Points on a hilly landscape, in no order, each with its height.
A climber steps from a point to the highest of its 3 nearest points, and stops where none of them is higher. Distance is the straight distance between rows; heights are no part of it.
penik h=4.94: [ -4  26  -5  -8   8 -23 -16  20  28   7  24  19  15  41   7 -10  34  51
  12 -14 -17  17 -22]
vuv h=4.33: [-18  20   4   5  14  -6   4  -8  21  -2 -30 -17  17   7 -22  -3 -10   2
  35   7  24  34  15]
tur h=6.70: [  6  18 -16   5  -3 -12  10   4  25 -14   8   0  15  -3  26 -15   2  12
 -31  -7 -31  33 -13]
fer h=1.62: [  2   7  12  -2 -27   7  -3 -13  -2  17   9 -14  14 -22  16   6 -27  -8
 -21   6  -8   0  23]
vuto h=3.57: [ 10  -1 -23  11 -39   5   7  14   4  36  -6 -20  11 -26   0  33 -38 -33
  11   4   4  -6  17]
debog h=4.24: [-11  -1   5   6  16  13  15 -13   5 -35 -16 -23  -5   6 -17 -19   2   0
  23   2  37  15 -18]
duzi h=1.32: [-28 -12  27  10  23   8 -22 -28 -11 -48 -23  -8  -8  15  17 -22   4  11
  26  -5  35 -11  15]
karis h=4.75: [-28  -3  14  11  18   0  21  14  23  23  -3 -32  10 -17 -24  12 -10   3
  28  12   9  29 -11]
kisu h=6.14: [  5  -8  -7  22  -5   1  -9  -4  -6 -14   1   0   1   2  28  -1  -4   7
 -19  19 -33  14 -10]
Vasir h=3.25: [ 10  -5 -15 -26 -19  28  12  16 -10  46  15  26  -4  -1  17  10  17  -1
 -16 -27 -14 -31 -11]
Danap h=2.45: [ -7   3   4   6  12  -2 -25 -19  -3   5  16  -8 -19   8  11 -22   3  16
  -7  -6  -9   3   7]
Ropi h=6.39: [ -2  11 -36  -2 -10   5  18   6  -6  -3  13   6   5  -1   3 -16  19  22
 -38 -10 -15  21  -3]
tobe h=4.36: [ 15  -9   5  10  -4 -10 -13  -8 -22 -25   5   1 -19  -2  -6   7   9 -17
 -13  -3   5  -9  -8]
Fak h=6.04: [-25  18  23   0  22  -3   3  46  -4  50   9 -10 -12  30  -6 -10  28  39
  12  27 -10  -7 -15]
piraf h=5.05: [  5   5 -18   1 -15  -9   8  -7   0 -39   0  17 -20  37 -13   7   3  17
   2   4   5  15 -32]
reren h=4.05: [ -3 -21  22   4   9 -23   1  -5  36   5  10 -12  10 -19 -32  29   4 -31
  23  -8  18 -28  24]
dis h=3.87: [-34 -15   5  14 -32   3   4  18   3  -1  18 -46   3 -31 -17  14  -3 -27
  20  15  16 -46  19]
ralor h=7.01: [ -1   3  -6 -14  17   7  -1  26  -6  30  22  21   2  18  -3   0  27  28
  -6 -15 -22 -19  -2]
Nalos h=4.88: [ 13   5   7 -17  12 -11 -25  -2  19  15 -11  21  -2  40  12  -7  34  11
  -1 -18  -3  15  -1]
felos h=4.28: [-17  -1   5   5 -10 -29  -6   6   9   2   5 -31   2 -29 -24  41 -15 -24
  12  23  13 -19  15]
sazat h=3.05: [ 15  10  -7 -22  -6  35   5   6  -7  28   2  16  17  -5  14   4 -18   9
 -12 -20 -12  10  15]
satu h=4.51: [-12   0   9   6   3 -24   4   1  14 -18   2 -22   1   1 -25  30  11 -25
  21  26  22  -2   5]
meno h=3.76: [-16 -41 -26   6  -4 -11  19  22   3 -15   6 -22   2 -29 -11  22 -20 -29
  13  54   4 -40   3]
notod h=1.77: [  9  15   1  -7 -31  -1 -26   0 -11  42  10   0  -3  -1  15   8 -21 -16
 -12 -35  -2 -29  26]
sadid h=5.27: [  2 -18  -9  18  12   2  11  -9 -30 -20   1   5 -28  -4  -5 -14   8 -11
 -18   0  -4 -17 -11]
Desul h=8.06: [  6  21   8  -1  10  -5 -38 -24   8  -2  11  -2   5   2  13   1  11 -16
 -14   4  -1 -27  44]
nulam h=0.28: [ 26  -1   7 -12 -18 -14 -12  30   0  48  18  20  -1  16  -9  19 -17   1
   5 -10 -17 -44  -3]
kiro h=2.79: [  9   9  -8  -5  -3  40  20   1 -11  18 -19  -4   9  -4   2 -12  -6  -7
  -7  -6  -7  29   0]
mivag h=4.53: [-18  -8  -3  20   8 -21  39   3  14 -35   0  -8  -3   7  16  23 -22  13
  18  28 -23  40 -27]
Tonug h=5.60: [  6   1 -19   2   3 -14  10   2  10   6   8  30   0  27  -3  -6  25  30
 -17 -19 -30   3  -8]
furin h=5.91: [  1  22  32 -13  17   2 -38  -4  14  38   1  12  -2  10   8 -12  13  18
 -12 -26   3  18  -3]
natod h=7.36: [ -9 -12  10  14  12  -2  -5 -14  -6 -49 -10 -23  -9 -10  19   5  -6  -7
   4  31  16  -8  12]
laba h=3.61: [ 11   9   9  -4   0 -15 -25   3   0  30  10  12   2  -4  -5 -16  12 -17
 -10 -17   8 -27  20]
nulo h=4.15: [  5  28   9   5   4  -7 -11 -21   5 -30 -16   4  -8  12  18 -12   2  10
  -2  -7  20  35  -7]
lik h=4.77: [  6  -2  -5  -9 -12 -14   8 -25  -4 -43 -11  -6  -5 -21 -21  20  -3 -28
  10  29  15  -2  -1]
risuz h=3.60: [ 44   2   3 -20   6 -16 -19  -4  16  35 -15  41   2  37  10   4   3   2
   8 -22 -17  -9   9]
memeb h=4.92: [-11  -6   7  -6  11 -15   9 -15  -2 -40 -19 -14 -10  -1  -7  23  -5  -1
  29  35  18   9 -17]
seko h=4.40: [  6  -3  12  -5   9   0 -10  -8   5  -4  -2 -12   7 -13  -3 -12 -15 -18
   8  21  24  18  26]
mufi h=5.04: [  4 -15  -3   8  -1  -5   4   9 -12   6  19  -3  -2   1  26  -8 -16   5
 -29   5 -11 -10 -17]
kur h=2.93: [ 23   7  15 -26  12   1 -27  -4   2  44   2  39  -2  27 -10 -12   9  -3
   1 -31   2 -13  28]
fedu h=4.90: [  6  -9  -5   7   8  -3  11 -15 -19 -14   2  25 -18  36 -25 -11  14   7
  -2 -36  -7   1 -19]
poti h=4.25: [ -6 -15 -18  12 -10  26   6   5 -20   2   3   6 -13 -22 -18 -15  15  -8
 -17 -12   3 -13  -5]
pofi h=3.58: [ 17  10 -31 -34 -23  14  14   8 -11  29  -2  54  14 -11   0   4 -11  24
 -11 -29 -25  -5  15]
Nifod h=5.62: [-18 -22 -19  16  15  13  16  -4 -14 -11  10   2   0   2  36 -18   3  25
 -21  10 -29   3 -21]
tevip h=4.37: [ -4 -13 -29   4 -19  30  34  18 -32  10   0  -9 -11 -35 -15  -3 -22 -27
 -23  17  13  -8 -20]
lapi h=4.91: [  4  11 -16  -7  22  17   3  21   8  21  20  42  22   8  11  -4  23  52
  -2 -33 -29  -5 -25]
fafo h=3.30: [-29  12  15  -1  18  17 -19 -17  18 -37 -17 -22 -18  13  16 -29  10  19
  19  -7  27  30  -6]
meduf h=5.44: [ 16  16   0  -3  10   8  -4  -3  -5 -25 -19   8  -1  10  -2  -8  16  -2
  15 -13  10  26 -11]
nada h=6.33: [ -3 -13 -21  22   1  19  24   6 -29 -25  14   0 -10  -6   0 -11 -14   4
  -9  20 -15 -14 -14]
kirig h=4.07: [ -8   5  37   0  22   0 -30  -8   4  25  11  -9   5  14   7 -18  19  22
   6 -17   7 -21  -8]
dipe h=2.89: [ 25  12  10  -6   4 -20 -31  -8   8  31   2  16   9  20  -1   7   0  -5
   0 -28   0  -3  31]
vilug h=4.59: [ -3 -28  -8  -3 -11   8  39  25   5  23  -2 -14  12 -12 -22  25 -15 -12
  17  19   1  10   2]
nimi h=6.35: [ 14  12   3  -9 -14  -4 -35 -18 -12 -27 -22   6  -2  -5  -8   3   7 -26
  14  -4  19 -27  26]
bimi h=5.59: [-21  -1  10   5   7   9  11  -2  -1  -5  -7 -20  11 -19  16  -3 -13   3
 -20  21 -13  29  -9]
Tizat h=4.97: [-10  11  19   9  12  -3  11 -16   9 -10 -20 -20   8 -20  11  -5 -15 -23
  13  26   9  16   8]
vosep h=1.43: [-13   3  15  -2  -2  21 -27 -10 -13  33  10 -15  11 -16  15 -12  -3   5
 -17 -25  -4 -23  25]
gepa h=4.95: [-36 -23  10  11  24   1  29  14  18  -6  -1 -13   9   7 -10   5  -9  11
  20  27  -3  18 -21]
segaz h=3.01: [-25   5  33 -19  15 -16  -6 -13  35 -40 -10 -28   2   5 -13  26   2  -4
  42  20  33  28  -1]
kinaf h=2.62: [  4 -20 -12   6 -26   3 -10   7 -16   5  13  12   1 -17   4   0   6 -32
 -19  -5   6 -17  -5]
fivev h=4.60: [  6 -17  12  -7   5   0  10 -16   3 -72  -5  19 -26   3  -6  16  10   5
  12  -7   9   3 -19]
roro h=4.13: [ 31  14   2  -9   1  10  -1 -11 -20   5  -7  11   0  -9 -15  -4   0  -6
  -6 -14   7 -23  16]
tavof h=1.53: [ -8  -7  -4   5 -18  15  10  -4 -16   4  -6 -41  15 -31   0  -6 -20  -5
 -13  25  10 -11  12]
mizo h=4.93: [ 40   0 -35   1 -32  -5  30   9   3  -2   4  28  -2   0  -1   3  -8  -1
 -23 -12 -11  -6  -1]
Godiz h=6.25: [-16  -2   9  -5  17  -6 -17  -4   6 -28   8  18 -29  44   9 -13  29  27
  10 -15  10  11 -32]
Nel h=6.95: [  1 -21  10  19   9 -21 -19   4 -11   2  23  15  -8  -1  19  -6  18  12
 -22  10 -34  -4 -22]
Pap h=2.21: [ 15   2 -11   2 -35   2  -9   9 -14  -1   0 -21   3 -29   0  -2 -21 -28
 -13  -5   6 -28  28]
sov h=5.24: [-26 -20   3  15   5  14  29   2  -9   1  -4 -19  -6 -19   3   9  -2   6
  -5  43  -6  -7 -18]
kal h=2.47: [ 33  20  -2  -9 -25 -13  -4  -5   6 -11 -22  -1  18   4 -18   8 -21 -21
  21  -9   6   9  23]
lenik h=7.07: [ -7  21  -3   0  13   1   0   4  11   6  -6   9  22   6  11 -20  17  23
  -3 -16 -20  48 -12]
ziket h=2.77: [ 29  20  -5 -17 -13  -3  -7  -7  12  24 -21  22  14  -8   3   1 -27 -12
   3 -23  -1  27  14]
nem h=4.89: [ -5 -23 -18   7  -1   4  36  16 -11   0  -9 -13 -19 -11 -24  -6 -15 -17
  -1  26   6  -1 -13]

Where does a climber stop that starts at each point below?
sazat: lenik
dis: natod
fer: nada

Call two points neighbours if one is among the 3 nearest of the other. Go from one point of each pair to the other, from neighbour to neighbour, staying as high as possible. Name the lowest point that can't be avoided.
furin, Godiz: Nalos
natod, ralor: Tizat
nada, lenik: Nifod
Nel, ralor: Tonug
lenik, Nel: kisu
